Each row is a point on a tangle of strands that fork and nearly touch. The rows are in no order.
Points whose rows are less than 129 apart are linked; no others are. Some points are linked to none.
Z877: |  -2 |   8 |   4 |   2 |   2 | -60 |  11 | -18 | -18 |  13 | -15 |  47 |  22 | -28 |  51 | -20 | -43 |   9 |  36 |  13 | -11 |  31 | -23 |  -2 | -36 |  50 | -20 | -24 |
Z963: |  43 |  12 |  53 |  23 | -48 |  21 | -30 | -18 | -24 | -21 |  -2 |   9 | -36 | -16 |  -9 |  -9 | -38 |  12 |  41 | -30 |  48 |  31 |  14 |  15 | -12 | -21 |  63 | -30 |
Z607: |   2 |  53 | -49 |  50 | -35 |  -2 |  40 | -19 |   7 |  25 |  26 |  11 |  22 | -13 |  10 |   6 |  -3 |  -2 |  -9 |  -6 | -43 | -23 | -33 | -29 |   0 |  72 | -54 |  -6 |
Z225: | -31 | -20 |   9 |   2 |  16 |  20 |  24 | -11 |   2 | -53 |  19 |  52 |  23 |  -5 |  49 |   6 | -43 |  -1 |  26 |   2 | -52 |   6 |  -9 |   4 | -22 |  65 |   7 | -46 |
Z437: | -15 |   7 | -20 |  14 | -49 |  20 |  48 | -23 |  26 | -19 |   7 |   8 |  33 |   4 |   3 |  -1 |  10 |  22 |   1 |  -9 | -99 | -44 | -18 | -18 | -54 |  33 |  -4 | -12 |
Z896: | -24 | -26 | -30 | -68 |  -4 |  58 |  18 |   4 | -49 |  -8 |  -5 | -46 |   3 | -63 | -87 |  19 |  -3 |  21 |  -2 |  64 |  78 |  10 |   4 |  -6 |  22 | -23 |  54 |  36 |
Z568: |  27 |  -9 |  45 |  59 | -54 |  17 | -27 |  12 |  -6 |   7 | -15 | -21 | -23 |  -2 |  -1 |   7 |   9 | -10 | -23 | -52 |  21 |  26 |  45 |  29 |  45 |  11 |   3 | -44 |
Z318: |   8 |  20 |  27 |  53 |   1 |  -6 |  19 |  -3 |  -6 | -13 | -32 |  46 | -26 | -49 |  21 |  -4 | -16 | -29 |  -4 | -66 | -15 |  28 |  33 |  13 |  -2 |  38 | -42 | -33 |
Z434: | -33 |  26 | -38 |   8 | -75 | -40 |  32 |   5 |  11 |  14 |   4 | -24 |  23 |  -1 |  11 |  15 | -11 | -22 |  26 |   3 | -29 | -18 |   1 |   4 | -21 | -23 | -25 |   8 |
Z335: |  -15 |    1 |   15 |   -1 |  -65 |   35 |   -5 |  -24 |   29 |   22 |   26 |  -32 |   56 |    0 |  -22 |   44 |   47 |  -21 |  -39 |    9 | -113 |  -31 |  -10 |   -6 |   28 |   34 |    7 |  -31 |
Z429: |  10 | -20 |  -3 | -31 |  60 |  36 | -15 |  24 | -20 |  -8 |  -1 | -60 |  -9 |   4 | -66 |  12 |  36 |  37 | -34 |  28 |  54 |  -3 |   9 | -13 |  25 | -59 |  60 |  34 |
Z407: | -22 | -13 |  -4 |   5 |  41 |  11 |  22 |  19 |  22 | -50 |  -6 |   7 |  80 |  14 |  30 |  38 |  15 | -10 |   1 |  18 | -53 |  -5 | -18 |   6 | -17 |   5 |  16 | -13 |
Z279: |  22 |  25 |  -2 |  29 | -13 | -29 |   9 |  15 |  45 |  17 |  -4 |  22 |   5 |   9 |  21 |  22 |  20 | -18 | -52 |  -3 | -56 |   0 | -31 |  30 |  -1 |  27 | -23 |   2 |
Z618: | -14 |   2 | -23 |  -3 |   9 | -21 |   9 |  13 |   2 |   5 |  -5 | -18 |   2 |  21 |  33 | -15 |  -9 |   3 |  44 |  -7 |  40 |  18 | -13 |  14 |  -8 | -40 | -23 |  23 |
Z856: |  50 |  45 | -15 |  29 | -58 |  -9 | -14 | -22 |   7 |  40 |  25 |  97 | -66 | -39 |  16 | -48 | -37 | -40 |  18 | -40 |  25 |   6 |  -6 |  -2 | -31 | -38 | -21 |  14 |
Z51: |  63 |  51 |  -4 |  63 |   4 | -31 |  18 |  -7 |  38 |  16 | -33 |  62 | -27 | -29 |  25 |  -7 |   1 |   4 | -16 | -29 | -15 |  -9 | -17 | -23 | -30 |  30 | -51 |   6 |
Z459: | -36 | -30 |  -1 |  -8 | -72 |  15 |  31 | -20 | -16 |   9 |  35 | -37 |  15 |  14 | -46 |  40 |  17 |  33 |  17 |  29 | -35 | -15 |  13 | -18 |  -7 |   0 |  30 |  -7 |
Z58: |  10 | -25 |  38 | -11 |  16 |  41 |   0 |  10 | -27 | -28 |  -3 |  -1 | -41 |  15 |   2 |   0 |  -9 |  12 |  16 | -38 |  48 |  39 |  -9 |  50 |  13 | -48 |  36 |  31 |
Z874: |  24 |  -5 |  14 |  16 | -36 |  -8 | -22 |  -4 |   2 |  36 | -14 | -40 | -25 |  30 | -42 |   0 |   3 |  34 | -22 | -30 |   5 |   8 |  36 |  11 | -10 | -52 |  25 | -20 |
Z700: |  -4 | -22 | -25 | -24 |   4 | -46 |  40 | -19 |  10 |  15 | -15 |  52 |   9 |  27 |  47 |  -4 |  14 | -14 |  13 |  31 | -44 |  -6 |   4 |  -4 | -31 |  19 | -57 |  29 |
Z413: |  16 |  40 | -11 |  37 | -43 |  37 | -10 | -31 |   2 |  33 |   5 | -32 | -13 | -25 | -28 |  35 |  11 | -10 | -64 | -41 | -48 | -26 |  14 | -20 |  16 |  82 | -14 |  -9 |
Z447: |  39 |  71 | -26 |  61 | -47 |  37 |  22 | -14 |   4 |  12 |   9 |   6 | -38 | -23 | -14 |  -9 |   0 |  -7 | -28 | -33 | -41 | -16 |  -1 |  -8 |  -7 |  65 | -44 |  -8 |
Z462: | -71 | -62 | -19 | -46 | -14 |  51 |  22 |  -5 |  30 | -41 |  11 | -44 |  72 |  13 | -34 |  17 |  35 |  28 | -16 |  35 | -42 | -24 |  15 | -38 |  13 |  -6 |  80 |   7 |
Z473: |  31 | -23 |  24 | -22 |  -6 |  30 | -22 | -22 | -21 |   6 |   1 |  -3 | -30 |  -9 | -47 | -13 | -13 |  34 |  45 | -20 |  63 |  44 |  15 |  11 |  15 | -49 |  72 |  21 |
Z997: |  19 |   2 |  -5 | -24 |  56 | -71 |  24 |  13 |   6 |   4 | -57 |  66 | -13 | -11 |  50 | -22 | -19 |   8 |  26 |  57 |  45 |  31 | -32 |  -4 | -14 | -17 | -35 |  25 |
Z188: |   0 |  12 | -11 |  37 | -17 | -49 |  21 | -23 | -25 |  26 | -21 |  49 |   0 | -32 |  35 |   8 |  -1 | -41 | -43 | -40 | -36 |  14 |  31 | -13 | -17 |  29 | -43 | -10 |
Z658: | -11 |  60 | -59 |  35 | -57 |  37 |  23 | -23 |  11 |  33 |  32 | -22 |   0 | -48 | -54 |  46 |  38 | -17 | -52 |  -4 | -75 | -49 |   1 | -56 |  10 |  46 |  -9 |   4 |
Z96: |   3 | -11 |  67 |   9 |   2 |  11 |  -2 |   9 | -44 | -89 | -13 | -25 |   7 |  -1 |  21 |  -7 |  13 |   6 |   3 | -31 |   4 |  12 |  12 |  26 |  12 |  14 |  19 | -33 |
Z518: |  -8 |  -4 | -43 | -17 |  29 | -13 | -13 |  15 |   1 |   1 |   6 | -42 |  -6 |  41 | -16 | -34 |  -3 |  -4 |  36 |  -4 |  68 | -16 |  12 |   3 |  18 | -76 |  28 |  48 |
Z761: |  42 |  34 |  31 |  61 |  -2 | -21 |   1 |  16 |  34 |  -8 | -42 |  42 | -40 |  20 |  26 | -32 | -14 |  22 |  -4 | -27 |  -7 |  19 | -22 |  32 |  -9 |   2 | -19 |  -1 |
Z948: |  20 |   8 |  15 | -30 |  29 |   0 | -32 | -13 | -15 |  -2 |  34 |  28 | -22 |  20 |   6 | -74 | -32 |  -8 |  45 |  -4 |  80 |  21 | -10 |  -4 | -20 | -71 |   8 |  32 |
Z398: |  36 |  30 |  29 |  47 | -15 |  -6 |   9 |  21 |  24 |  -5 | -13 |  22 | -47 |   6 |  -6 |  29 |   2 |  -7 | -54 | -47 | -32 |  21 | -11 |  31 |   2 |   4 |  19 |  -5 |
Z862: |  33 |  -4 |  -9 |  43 |  28 | -52 | -12 |  39 |  64 |  58 | -21 |  50 | -22 |   2 |  49 | -19 |  13 | -26 | -22 | -19 |  -2 |   3 |   5 | -14 |  -6 | -19 | -16 |   9 |
Z507: |  -6 |  11 | -23 | -44 |  94 | -46 |  -4 |  37 |   3 |  13 | -31 |   7 |  -4 |  13 |  38 | -60 | -13 |  -4 |   3 |  60 |  65 |  10 | -31 | -14 |  18 | -22 | -34 |  30 |
Z97: | -47 | -24 | -27 | -44 | -45 |  -3 |  20 | -10 |  -2 |  12 |  25 |   3 |   3 |  18 |  43 |  14 | -31 |  14 |  55 |  38 | -30 | -32 | -31 | -18 | -78 |  -6 |   0 |  13 |
Z364: |  31 | -17 |   5 |  40 |   7 | -39 | -29 |  20 |  45 |  59 |  11 |  -3 | -19 |  33 |  21 |  15 |  28 |  -4 | -24 | -35 | -18 | -14 |  16 | -15 |  -1 | -43 |   6 |  24 |
Z973: | -31 | -47 |  21 | -54 |   8 |  39 |   6 |  -1 | -16 | -35 |  19 | -51 |   9 |  40 | -14 |   7 |  21 |  20 | -21 |  17 | -23 |   8 | -59 |  20 |  25 |  15 |  24 |  11 |
Z880: | -17 |  -5 | -15 | -54 |  92 |  54 |   2 |  -4 | -27 | -27 | -19 |   7 | -10 | -41 |  14 | -43 | -40 |   9 | -15 |  24 |  93 | -13 | -33 | -22 | -23 |  24 | -43 |  72 |
Z693: | -14 |  -4 | -28 | -30 |  76 | -31 | -26 |  40 |  -1 |  13 | -25 | -16 |  37 |  14 |  30 |   0 |  -7 | -30 | -11 |  62 |  16 |   9 | -16 |  -7 |  17 |   0 | -33 | -14 |
Z146: |  22 |  -3 |  13 | -27 |  -8 |  -7 | -22 |  -4 | -15 |   2 |  51 |  33 | -35 |  23 | -17 | -24 | -23 |  -4 |  33 |  -7 |  28 |   6 |  18 |  24 | -15 | -48 |   7 | -17 |
Z952: |  39 |  29 |   7 |  -5 | -16 |   1 | -35 | -17 |  22 |   7 |  20 |  75 | -40 | -17 |  11 | -33 | -34 | -13 |  44 | -37 |  25 |  25 |  -5 |  37 | -50 | -19 | -15 | -29 |
Z390: |  13 |  26 | -24 | -23 |  77 |  18 | -33 |  44 |   5 |  17 | -22 |  -2 | -24 |  19 |  -4 | -94 | -20 |  -6 | -10 |  26 |  65 |  16 | -37 |  -8 |  33 | -40 | -25 |  23 |
Z505: | -34 | -42 | -12 | -32 | -42 |   7 |  34 |  -8 |  17 |   5 |  28 |   2 |  21 |  31 |   1 |  13 |   6 |  12 |  31 |  15 | -87 | -39 | -26 | -27 | -16 |   4 |  17 |   8 |
Z242: |  40 |  28 | -27 |  30 | -65 |  33 |  10 | -43 | -15 |  29 |  60 |  22 | -52 | -32 | -50 |  -2 |  -6 |  20 |  -5 | -32 | -18 |  -6 |   8 | -27 | -10 |  47 | -16 | -20 |
Z73: |  25 |  -7 |  53 |  14 |  22 | -10 | -37 |  48 |  10 |  11 | -46 |   0 | -10 |   4 |  28 | -24 |   1 |  -5 |  -6 | -42 |  13 |  26 | -30 |  35 |  41 | -10 |  -8 | -54 |
Z401: | -15 |  21 | -18 |  -6 | -39 | -27 |  30 | -37 |  14 |  26 |  15 |  33 |  -8 | -23 |  23 | -37 | -48 |   0 |  68 |  15 | -14 |  11 |  -8 |   8 | -36 |  26 | -45 |   4 |
Z569: |  -3 | -44 | -20 | -77 | -13 |  16 |  -4 | -10 | -31 |  23 |  21 | -26 | -21 | -24 | -73 |  27 |   5 |  10 |  53 |  45 |  82 | -12 |  22 |   1 |   8 | -52 |  67 |  37 |
Z293: |   7 |  12 |  32 | -17 |  24 |  17 | -17 | -17 | -30 | -40 |  -2 |  21 |  -1 |   2 |  26 | -58 | -38 |   4 |  41 |  15 |  79 |  40 | -12 |   4 |   1 |  -5 |  -2 | -12 |
Z372: |  -5 |  17 |  24 |  29 |  25 | -26 |  44 | -21 |  28 |  16 | -24 |  71 |  25 | -14 |  49 |  47 |  24 |  -6 | -33 |  31 | -67 |   8 |   5 |  -3 |  -5 |  77 | -55 | -11 |
Z797: | -25 |  16 |  27 |  -8 |  23 | -18 | -33 |  -5 |  45 |  34 |   6 |  -9 |  44 |  32 |  22 |  49 |  19 |  -1 | -48 | -10 | -50 |   2 | -23 |  26 |   9 |  -7 |  -6 |  16 |
Z36: |  -6 | -35 |  29 | -13 |  36 |  37 | -13 |  23 | -29 | -51 | -34 | -54 |  -9 |   4 | -15 |  28 |   8 |  13 | -28 | -12 |  56 |  27 | -13 |  54 |  45 | -10 |  62 |  15 |
Z113: |  24 |  32 |  44 |  31 |  25 | -49 |  17 | -12 |   8 | -11 | -29 |  68 |  -3 | -19 |  42 | -36 | -32 |  19 |  37 |  14 |  28 |  44 |  -1 | -15 |  -6 |  31 | -46 | -35 |
Z64: |   8 |   8 |  13 |  36 | -46 |  -8 |   4 | -32 | -10 | -42 |  54 |  10 |  -7 |   9 | -26 |   7 | -10 |   0 |  -9 | -20 | -44 |  -8 |  29 |   5 |   3 |  45 |  24 | -42 |
Z588: | -10 | -20 |  53 |  -8 |  40 | -23 |  30 |  10 |  36 | -53 | -17 |  17 |  33 |   6 |  40 | -14 |  20 |   4 | -20 |  35 |  -8 |  23 |  -6 |  19 | -26 |  44 | -57 | -12 |
Z354: |  18 |  13 | -27 |  18 | -11 | -18 |  45 | -33 |  21 |  13 | -26 |  88 |   1 | -21 |  43 |  37 |   0 |  -7 |  -7 |  19 | -57 | -29 |   6 | -45 | -44 |  94 | -68 | -13 |
Z387: |  10 |  21 |  67 |  48 |  25 |  13 |  26 |  16 | -15 | -49 | -31 |  11 |   4 | -21 |  41 |  -4 |  18 |  -9 |  15 | -30 | -19 |  24 |  35 |  42 |  -4 |  12 | -30 | -26 |
Z197: | -53 | -17 | -24 | -53 |  80 |  74 |  27 |   2 |   5 | -42 | -13 |  -9 |  71 |  36 |  13 | -25 |  18 | -11 | -15 |  68 | -23 | -17 |  -7 |  -8 |  -7 |  26 | -27 |  21 |
Z359: |   8 |  10 |   5 |  36 |  24 | -39 | -29 |  23 |  10 |  26 |   4 |  14 |  23 |  54 |  14 | -40 |   7 | -13 | -19 |   5 |  11 |  11 |  24 |  25 |  16 | -19 | -33 | -27 |
Z126: |  -4 | -25 |  34 |   4 | -35 |  30 | -12 |  -1 | -26 | -50 |   8 | -25 |  33 |  13 | -12 |  68 |  49 | -11 |  -6 | -12 | -57 | -19 |  23 |  22 |  32 |  11 |  25 | -67 |
Z929: | -40 |   8 | -53 | -51 |  97 |  26 |  -9 |  22 | -14 |  -6 |   8 |  -8 |   0 |  -8 |   2 | -21 | -21 | -11 |  -3 |  42 |  58 | -45 | -20 | -45 |   7 |   6 | -43 |  77 |
Z445: |   2 | -22 |  52 | -11 |  -3 |  27 |  -9 |  15 | -28 | -74 |  -6 | -58 |   9 | -16 | -40 |  25 |  39 |   0 | -14 |  -4 | -18 |   4 |  39 |  31 |  42 |  11 |  48 | -40 |
Z351: |  45 | -21 |   7 |  66 | -89 |   6 | -11 |   8 |  -3 |  45 |  -3 |  -2 | -48 | -38 | -44 |  32 |  19 |   8 | -24 | -38 |  30 |   9 |  24 |   1 |  44 |  -2 |  40 | -28 |
Z823: | -69 | -23 |  10 | -57 |  16 |   8 |  -4 | -12 |   3 | -28 |   8 | -58 |  83 |  24 | -26 |  10 |  23 | -13 | -39 |  28 | -19 | -22 |   8 | -17 |  15 | -22 |  50 |  24 |
Z817: |  10 |   1 |   2 | -18 |  88 |  13 | -21 |  38 |   9 | -38 |  -6 | -13 |  -5 |  33 | -19 | -54 |  -3 |  11 |  -6 |  -6 |  64 |  11 | -35 |   3 |  53 | -18 |  20 |   9 |
Z83: |  43 |  20 |   3 |  43 |  28 | -67 |   1 |  19 |  24 |  41 | -68 |  78 | -11 | -11 |  48 |   9 |   6 |  -4 | -18 |   3 | -11 |  17 |  11 | -25 | -35 |   1 | -57 | -19 |
Z251: |  11 | -10 |  -7 |  -5 |  48 | -10 | -32 |  38 |  17 |   4 |  -3 | -58 |   8 |  24 | -31 | -12 |  10 |  23 | -25 |  -6 |  41 | -13 | -11 |   5 |  32 | -49 |  34 |  16 |
Z898: |  20 |   8 | -18 |  43 | -83 | -31 |  -8 | -13 |   1 |  53 |  42 |  -3 | -58 | -10 | -16 |  12 | -23 |   2 | -22 | -21 |  11 | -12 |  33 |  -4 | -28 | -12 |  43 |  35 |
Z942: |   5 |   3 |   5 |  22 | -83 |  10 |  16 | -40 | -17 |  15 |  53 |   3 | -25 | -19 | -67 |  41 |  23 |  25 |  -8 |   0 | -28 | -28 |  32 | -22 |  -8 |  29 |  28 | -24 |
Z767: |  22 | -35 |   5 |  17 |  -3 |   0 | -18 |  25 |  13 |  23 | -12 | -38 |   3 |   6 | -49 |  46 |  40 |   5 |   5 |   1 |  24 |  39 |  42 |  43 |  78 | -19 |  46 | -25 |
Z836: |  -1 |  33 |  31 |  49 | -53 |  32 | -15 |  -4 |   6 |  15 |  20 | -31 |  18 |   6 |  -4 |  52 |  40 | -19 | -70 |  -9 | -74 |  -5 |  22 |  -3 |  13 |  42 |  -6 | -36 |
Z682: | -21 |  -9 |  13 | -41 |  85 |  62 |  14 |  27 | -24 | -73 | -38 | -32 |  27 |   7 |  27 | -23 |   1 |   8 | -24 |  61 | -14 |   5 |  -9 |  21 | -17 |  50 | -14 |   3 |
Z786: | -26 |  -3 |   6 | -56 |  -5 |  59 |  16 | -17 | -51 | -41 |  16 | -36 |   3 | -20 | -67 |  10 | -15 |  30 |  23 |  28 |  26 |  27 |  14 |  22 |  -9 | -35 |  42 |  12 |
Z578: | -28 |  -8 | -55 | -51 |  23 |  14 |   5 |  14 |  -8 |  -4 |  15 | -71 |  -3 |  19 | -39 |   4 |  16 |   4 |  38 |  29 |  32 | -44 | -12 | -16 |  15 | -59 |  -3 |  55 |
Z573: | -27 | -24 | -14 | -31 |   7 | -37 | -15 |  -1 |  24 |  26 |   9 | -32 |  47 |  25 |  17 |  31 |  38 | -24 | -24 |  10 | -78 | -23 | -17 |  -6 |  -6 | -26 |  23 |  49 |
Z440: | -16 | -23 | -36 | -53 |  47 |  32 |  -7 |   3 | -52 | -53 |  -2 | -47 |  18 | -22 | -35 | -39 |  -3 |  -2 | -20 |  13 |  56 |   1 |  -4 |  17 |  32 |  -4 |   3 |  32 |
Z376: |  57 |  18 | -43 |  72 | -42 |  -1 | -33 |  11 |  28 |  65 |  -6 |   4 | -55 | -17 |  -9 |  -3 |  -8 | -29 | -33 | -78 |  19 | -29 |  32 | -34 |  10 |  15 |  15 |  -3 |
Z975: | -30 |   9 |   6 | -57 |  94 |  -7 | -23 |  26 | -14 | -39 | -31 | -21 |  52 |   9 |  10 | -25 |  15 |  -9 | -44 |  49 |  20 |  -6 | -49 |  -3 |  52 |  22 | -22 |   9 |
Z258: |  48 |   3 |  38 |  53 | -45 |  44 | -25 |  13 |  20 |  43 | -12 |  13 | -39 |  17 |  -5 | -39 |   0 |  13 |  22 | -56 |  45 |  29 |  30 |  24 |  20 | -38 | -16 | -43 |
Z381: |  23 |  -9 |  22 |  13 | -10 |  11 |   2 |  15 | -16 |  -7 |  21 |   8 |   9 |  -2 |  38 |  17 |  14 |  15 |   9 | -25 | -26 |  -5 | -20 |  -5 | -40 |   8 | -13 | -25 |
Z503: |  22 |  16 |  43 |  -9 |  32 | -19 |  15 | -11 | -13 | -13 | -23 |  69 | -21 | -10 |  43 | -18 | -36 |  14 |  45 |  19 |  52 |  51 | -38 |  20 | -23 | -18 | -31 |   5 |
Z651: | -22 |  29 | -57 |  14 | -90 | -45 |   9 | -21 |  16 |  27 |  18 | -18 | -23 | -28 | -12 |  12 | -14 | -14 | -15 | -11 | -41 | -61 |   3 | -18 | -34 |  22 |   6 |  -8 |
Z422: |  32 |  42 |  22 |  62 | -38 |  10 | -20 |   8 | -10 |  16 |  26 |  22 | -18 | -49 | -12 |   9 | -38 |   7 |  26 | -54 |  11 |  22 |  12 |  -1 |  -5 |  -4 |  14 | -50 |
Z727: |  31 |  12 | -63 |  44 | -49 | -44 | -44 |   8 |  49 |  63 |   7 | -40 | -19 | -24 | -20 |  29 |  20 | -19 | -32 | -48 | -21 | -42 |  21 | -25 |  12 |   2 |   8 |   7 |
Z345: |  12 |   9 |   7 |  18 |  32 |  -8 |   0 |  24 |  20 |  40 | -53 |  28 | -17 |  38 |  19 | -48 | -45 |   0 |  43 | -36 |  40 |  22 |   7 |   2 |  -4 | -54 | -16 |   3 |
Z296: | -32 | -35 |  -9 | -63 |  38 |  30 | -26 |  -3 | -34 | -14 |  22 | -80 |  34 |   2 | -53 |  16 |  28 |  15 | -37 |  44 |  31 | -31 |   0 | -43 |  40 | -24 |  48 |  35 |
Z321: |  37 |  -5 |   5 |  47 | -45 | -11 |  -7 |  -8 |  12 |  51 | -18 |  18 | -26 |  26 |  22 | -37 | -13 |  -6 |  39 | -66 |  23 |   8 |  16 | -10 |  -1 | -37 | -27 |   5 |
Z860: | -25 |   0 |  13 |  44 |   8 |   7 |  24 | -18 |  10 | -31 |  23 |  24 |  19 |  -6 |  11 |  13 |  -4 |  -9 | -18 | -32 | -86 |  -6 |  18 |  -7 |   6 |  91 |   8 | -31 |
Z104: |   6 |  31 | -18 |   0 |  14 | -86 |   1 | -18 |  15 |  27 | -30 |  84 | -20 | -15 |  61 | -38 | -39 | -19 |  63 |  28 |  28 |   3 |   8 | -20 | -29 | -37 | -46 |  17 |
Z232: | -21 | -21 | -13 | -29 | -46 |  -1 |   9 |  -3 | -30 |  -9 |  41 |   1 |   7 | -33 |  25 |   2 | -42 |   5 |  45 |  12 |   3 |  11 | -26 |  -9 | -66 | -41 |  30 |   1 |
Z732: |   7 |  10 |  43 | -32 |  96 |   8 | -27 |  23 |   1 | -65 | -44 |  16 | -23 |  30 |  17 | -49 | -16 | -13 | -24 |  12 |  54 |   7 |  -4 |  36 |  32 |   3 | -16 | -18 |
Z798: | -14 |  -7 |   2 | -28 |  61 |   9 | -31 |  24 | -55 |   0 |  -2 | -45 |  41 |  30 |   7 |  32 |  -5 | -15 |  -4 |  11 |  10 |  13 | -21 | -22 |  30 | -14 |   7 | -21 |
Z379: | -29 | -47 |  23 | -20 |  -4 |  17 |  17 |  -5 | -37 | -84 |  17 |  -5 |  32 |  -8 |  20 |  -9 | -21 |   0 |  13 |  -3 | -15 |   6 |  -3 |   7 |  -6 |  31 |  42 | -32 |
Z959: | -16 | -37 |  45 | -20 |  -6 |  31 |   1 |  -4 |  -6 | -54 |  18 | -32 |  37 |  33 |   7 |  21 |  61 | -14 | -28 |  14 | -57 | -15 | -21 |  18 |  35 |  19 | -13 | -15 |
Z419: |  -8 |   3 |  13 | -16 |  68 | -38 | -15 |  21 |  24 | -16 | -42 |  43 | -14 |  42 |   8 | -40 |  10 |  -9 | -31 |  16 |  23 |  21 |  27 |  38 |  11 |  -5 | -36 | -19 |
Z712: | -55 |  -3 | -50 | -73 |  69 |  25 |  18 |  23 |   5 |  -7 |   2 | -58 |  43 |   6 |  -3 |  -5 |  10 | -28 |  25 |  28 |  20 | -33 | -11 | -13 |  -1 | -22 | -32 |  59 |
Z992: | -30 | -22 | -19 | -49 |  53 |  -9 |  12 |   3 |  -6 |   5 | -20 |   3 |  34 |  36 |  41 |  11 |   3 |   3 |  29 |  42 | -35 |   1 |   0 | -21 | -61 |  -8 | -32 |  26 |
Z819: | -19 |   0 | -25 |   3 | -21 |  -8 |  52 | -29 |  33 |   3 |  11 |  66 |   8 |  -4 |  27 |   1 |   5 |   4 |  25 |  31 | -75 | -35 | -13 | -25 | -69 |  39 | -58 |  11 |
Z253: |  44 |  40 | -50 |  45 | -50 | -26 | -14 | -13 |  28 |  58 |   6 |  18 | -57 | -17 |  18 | -21 | -23 | -19 | -39 | -32 |  20 | -34 |  11 | -44 | -27 |  33 | -29 |  23 |
Z181: | -48 |   0 | -18 | -12 | -24 |   2 |  21 | -16 | -10 | -16 | -26 | -39 |  38 |  37 |   9 |   5 | -17 |  -3 |  41 |   1 | -15 |  -5 | -19 |  14 |  -9 | -12 | -26 |   9 |
Z787: | -40 | -16 |  31 | -42 |  83 |  34 | -29 |   7 |  10 | -72 | -18 | -62 |  52 |  -2 |   8 |  -4 |  21 | -11 | -42 |  12 |   3 |  10 |  -9 |   7 |  25 |  47 |   4 |   3 |
Z33: |  38 | -36 |   7 |  30 | -64 | -15 |   5 |   9 |  18 |  44 | -21 |  -5 | -20 | -32 | -69 |  72 |  39 |  23 |  -6 |   3 |  21 |  25 |  43 |  39 |  48 | -17 |  58 | -14 |
Z617: | -12 | -41 | -17 | -33 | -23 | -39 |  -3 | -17 | -22 |  22 |  19 | -50 |  -1 |  13 | -58 |  27 |  35 |  21 |  31 |  41 |  39 | -15 |  21 |  -3 |  45 | -44 |  54 |  37 |
Z133: |  11 | -33 |  17 | -17 |   5 |  26 | -29 |  19 | -30 |  28 | -36 | -37 | -25 |  10 | -78 |  43 |  29 |  34 |  20 |  12 |  81 |  15 |  49 |  26 |  72 | -42 |  49 | -21 |
Z274: |   6 | -17 |   1 |   0 | -69 |  -4 |  -3 | -13 | -25 |  30 |  32 | -21 | -23 | -22 | -27 |  37 |  -9 |  30 |  48 |   1 |  21 |   4 |  -6 | -12 | -41 | -65 |  42 |  -5 |
Z310: |  24 |  28 |  -1 |  28 | -59 |   5 |  -9 | -57 |   0 |  26 |  41 |  24 | -36 | -48 | -42 | -31 | -24 |   5 |  40 | -57 |  11 |   8 |  36 |  -8 | -20 |  -9 |  14 | -11 |
Z760: |   1 |  22 | -47 |  17 | -54 | -58 |   9 |  -8 |  -3 |  46 |  37 |  12 | -42 | -16 |  43 | -13 | -18 | -32 |  -4 |  -6 | -29 | -33 |   3 | -40 | -54 |  33 | -20 |  26 |
Z326: | -39 |  25 |  10 |  28 |  -4 | -21 |  -2 |  -6 |  10 |   5 |  38 | -11 |  33 |   6 | -15 |  33 |   9 |   6 | -11 | -11 | -73 |   5 | -26 |  14 |  35 | -11 |  30 | -14 |
Z323: | -49 | -18 |   2 | -14 |  -7 | -10 |  -4 | -11 | -14 |  15 |  25 | -29 |   2 |  16 | -44 |  39 |  -1 |   9 |   2 |   5 | -14 |   1 |  10 |  12 |  26 | -19 |  38 |   8 |
Z893: | -27 | -32 | -25 | -58 |  32 |  44 |   1 |   3 | -36 | -45 |  23 | -14 |  29 |  -2 |  33 |  -7 | -27 |   2 |  19 |  42 |  36 | -13 | -50 | -16 | -28 |   7 |  -6 |  11 |

A fork is a point with three links. Follow the links from the first point to the second and name the forks in between, in order.
Z942; Z862 => Z459 > Z323 > Z797
Z727; Z503 => Z618 > Z518 > Z251 > Z817 > Z507 > Z997
Z836; Z387 => Z413 > Z447 > Z242 > Z942 > Z96
Z959; Z335 => Z96 > Z942 > Z242 > Z447 > Z413
Z880; Z975 => Z518 > Z251 > Z817 > Z507 > Z693
Z975; Z651 => Z693 > Z507 > Z817 > Z251 > Z518 > Z618
Z188; Z786 => Z96 > Z942 > Z459 > Z323
Z96; Z761 => Z942 > Z459 > Z323 > Z797
Z732; Z33 => Z817 > Z251 > Z518 > Z618

Follow the links from the first point to the second, and from the first to the third. Name the last point that the two ways share.
Z225; Z51; Z58 => Z942
Z83; Z447; Z437 => Z459
Z197; Z133; Z434 => Z618
Z505; Z973; Z188 => Z96
Z379; Z372; Z279 => Z459
Z617; Z973; Z36 => Z942
